The views of a scene show one set of named points, each view turned or mirrored, and shifted as a whole, with a little noise and some points left out.

Scene 1
View 1
K241: [ -5  -5  40  21   8  30   6  58 -15   7 -14  45 -23  28   9 -30  54 -23
  42   2]
K676: [ 17 -19   0 -17  23  56  -7 -48 -37  -5  18  -7 -18  10  -7  25  -3  20
  46 -18]
K3: [ 16 -42  39  28 -17  42  36  34 -76 -25 -10  32 -12  53  -7 -19  35 -17
  41  -7]
K418: [ 17 -46  18  -9   1  67  -8 -18 -62 -38 -12  21 -14   1 -18   6  26   2
  80  -7]
K733: [  6  -8  10  -5  23  48 -10  -9 -22   2   5  10 -18  11  -2   8  15  11
  45 -11]
K47: [ 19 -13  11 -19  30  48   4 -52 -25   7  31 -10 -26  18   6  20  -1   1
  40 -19]
K108: [  2   7   0   2  29  39 -11  -2 -13  19  11   5 -14  21   1  11   4  25
  20 -13]
K461: [ 20 -18  -2   1  17  47  12 -39 -52   1  26 -13 -11  37  -5  24 -16  29
  19 -23]
K647: [ 24 -23  29  -9  20  42  26 -42 -39   5  35  -6 -31  36  11   7   9 -23
  39 -18]
K777: [ 13 -23   4 -19  22  63 -18 -34 -36 -15   3   7 -16  -3 -10  17  11  13
  64  -9]
K349: [ -2  -8  15   8  14  45 -16  26 -22  -4 -14  30 -13  10  -6  -6  31  11
  47  -2]
K132: [ 26 -27   3 -23  25  59   4 -68 -45  -6  31 -17 -23  16  -5  30 -10  13
  44 -21]
K752: [  1  -4  23  -4  25  43 -11   8  -7   7   0  23 -24   8   6  -7  33 -10
  52  -4]
K389: [  3  -5 -12 -40  46  68 -56 -51   4  -2   3   1 -20 -38 -10  29  10  29
  75  -7]
K746: [ -9  23  12   8  36  27 -15  26  16  35   6  18 -22  18  13  -5  24   9
  16  -8]
K113: [ -1  12 -11   1  33  40 -23  -2  -8  19   8   3  -8  13  -3  17  -3  43
  16 -14]
K728: [ -2   4  13 -21  40  50 -36  -9  14  12  -1  20 -28 -18   6   3  33  -4
  64  -1]
K45: [ -3   6  23  -8  31  41 -18   6   8  17   4  21 -29   5  11  -6  35 -12
  50  -4]
K764: [ 17 -13  -6 -27  35  59 -20 -62 -24   1  23 -13 -20  -2  -5  33  -6  24
  50 -18]
K481: [ 17 -33  -9 -20  18  71 -22 -49 -52 -27   2  -1 -10  -6 -21  29  -2  33
  66 -14]
View 2
K647: [ 10 -65  13  13 -11  -8  36  37 -22  28  -4  -2  -9  -2 -16  -4 -28 -16
  26  21]
K418: [  7 -45  -5  24   9  -2   2  62 -22  21   4 -22  32  13 -47 -26   1 -25
  38 -61]
K349: [  6  -4 -16  33 -12  35  -2  39 -22  42  11   2   8 -10 -52 -22  24 -21
  18 -27]
K47: [ -4 -28   5  17  -2 -12  27  18   1  18  -4 -22 -18   3  -2   4 -23 -17
  23  10]
K3: [ 36 -68   7  27 -23  19  19  81 -52  53  -1  24  37 -33 -67 -31   9 -21
  43 -14]
K728: [-14   2 -25  27  -4  34 -10   5  -5  26  24 -14 -24  28 -32 -11   7 -18
 -10 -25]
K461: [  4 -16  14  23  -5 -22  37  36   3  26 -21 -23   2 -33  -4   4 -12 -18
  53  10]
K389: [-30  18 -22  23  21  -1  -7   1  22   2  11 -52 -18  41  -5  -2  -4 -23
  10 -50]
K241: [ 21 -29 -17  34 -31  63  -4  43 -46  60  23  35   4 -15 -72 -30  28 -17
   0  -4]
K733: [ -1  -9  -8  25  -5  13  10  27  -8  31   4 -13  -6  -4 -28  -9   4 -19
  23 -14]
K45: [ -3  -9 -18  27 -14  42  -1  12 -17  37  22   3 -20  11 -38 -13   9 -16
  -7  -4]
K108: [ -2  14  -7  31 -14  17  15  20   0  38  -2  -9 -12 -26 -21  -3  12 -17
  25   8]
K132: [ -6 -34  10  14   7 -31  33  29   6  10 -13 -35  -7   4   5   6 -29 -19
  40  -4]
K752: [  1 -17 -14  27 -13  36   0  24 -20  37  17   3 -10   5 -40 -15   9 -18
   3 -10]
K777: [-10 -15  -5  21   9 -12   9  30   2  13  -1 -35   4  14 -18  -8  -7 -23
  31 -36]
K764: [-17  -6  -1  18  10 -22  20  14  16   8  -6 -42 -13  11   4   6 -18 -21
  30 -14]
View 3
K3: [-23 -32 -32   4  26  61 -42 -76   4 -31  30  25 -16 -42 -21  15   7 -58
 -46 -13]
K647: [ -4  18 -26 -12  38  22 -15 -31 -20   9  41 -12 -20 -21  -7 -23  49 -51
 -22 -12]
K764: [ 31  25  -2   3  11   0  44  13   3  17  30  19 -22   2 -10 -32  53 -38
 -10 -15]
K481: [ 33  20  -1  21  -9  22  40  -6  20   5  34  38 -29   7 -29 -11  47 -51
 -23 -34]
K676: [ 22  18 -10   2  16  15  30   0   0   8  32  18 -23  -2 -15 -26  45 -47
 -16 -18]
K47: [ 14  21 -14  -7  29   5  19  -1 -11  15  32   0 -17 -11  -4 -32  49 -41
 -12  -8]
K746: [ -1 -45  -9 -11  43  -5  19  -2   0  -8  -2  29   9 -47  24 -24   3  -4
 -12  34]
K45: [  1 -15  -3   6  16  -6   4 -15  13  15  14  17   7 -44  14 -17  24  -4
 -19  12]
K349: [  0 -37  -6  13  11  17   6 -27  22 -12  12  44  -1 -39  -2   2   6 -19
 -28   6]
K108: [ 14 -24 -12  -9  38   9  30   3  -3 -11   9  31  -7 -22   4 -25  17 -30
 -13  12]
K113: [ 23 -26  -8  -8  34   4  50  16   0 -13   3  41 -11 -16   3 -27  15 -28
  -9  13]
K418: [ 10   5  -7  29 -17  35  -3 -44  30   2  39  35 -19 -17 -29   8  35 -43
 -39 -32]
K389: [ 40  18  19  27 -20 -19  58  21  35  31  22  36  -7  -6  -3 -25  49  -6
  -8 -12]
K132: [ 21  34 -14  -4  21  15  26  -1 -10  13  39   5 -28   7 -16 -30  58 -57
 -15 -23]
K241: [-26 -56 -16   9  25  20 -31 -53  16 -15   7  30  13 -69  13   6  -5  -8
 -35  22]
K777: [ 25  13   0  17  -2  12  29  -7  18  10  30  30 -19  -7 -17 -15  43 -36
 -21 -19]
K461: [ 18   6 -25 -16  42  31  29  -2 -20 -13  27  18 -30   3 -17 -27  38 -68
 -16 -13]
View 4
K647: [ 13  13  34 -42  54  -6  -4  49  11  11  -7  50 -13 -55 -10 -25  59  19
  -3  15]
K349: [  9  -7  33 -25  36  24  16  -3 -20 -16 -12   8  17   1 -16 -44  17  -6
 -20  -5]
K777: [-19   2  27 -38  19   7   1   2   3 -33   4  29 -10 -33   0  10  44  -8
 -26   2]
K461: [-20  17  32 -47  37  -1   4  40 -11  -4   5  31 -26 -38  -3  20  37  28
   4 -12]
K764: [-25  11  16 -45  10  15   2  15   2 -24   3  41 -13 -41  15  35  53   7
  -7   6]
K728: [  7  -7   7 -24   5  47  17 -15  -4 -25 -19  35  35 -10  17 -19  45 -14
 -13  22]
K733: [  0   2  26 -34  29  18  11  12 -10 -13  -8  25   5 -18  -3 -15  34   4
  -9   0]
K746: [ 17   1  14 -28  27  53  31  15 -35   8 -25  21  39  10   8 -35  23  22
  21   1]
K3: [ 27  -1  63 -25  84 -26   1  32  -8   8  -4   9 -11 -20 -51 -83  17   2
 -32 -13]
K113: [-15   8  18 -38  19  36  25  14 -35 -11  -7  15   8   0   9   9  18  23
  14 -14]
K481: [-31   4  30 -42  19  -6  -4   0   5 -41  13  24 -28 -38  -4  25  41 -11
 -36  -7]
K418: [ -4  -6  45 -29  42 -18  -7  -3  13 -35   6  20 -17 -35 -25 -28  38 -25
 -54   0]
K752: [ 13  -6  23 -25  29  29  15  -1 -10 -11 -16  23  24  -7  -4 -39  33  -6
 -14   8]
K45: [ 19  -4  16 -25  23  42  18   1  -9  -7 -23  31  35  -9   6 -40  40  -1
  -6  18]
K47: [ -5  13  20 -45  27  12   3  33   4  -3  -5  47  -7 -44   6   9  57  17
   2  12]
K676: [-18  10  26 -45  26   5   1  23   0 -19   4  35 -18 -40   1  17  47   8
 -11   0]
K241: [ 42 -10  37 -16  56  26  19   7 -21   7 -27  12  39   9 -25 -97  18  -2
 -14   6]
K389: [-28  -2   3 -36 -15  37   8 -24   3 -52  -1  34   8 -23  27  36  53 -19
 -24  15]

Which points are out of place in each view (at most two, in the order of its rows)? Write - if all are in place.
view 1 -> K647, K777
view 2 -> K418
view 3 -> K45
view 4 -> K461, K752
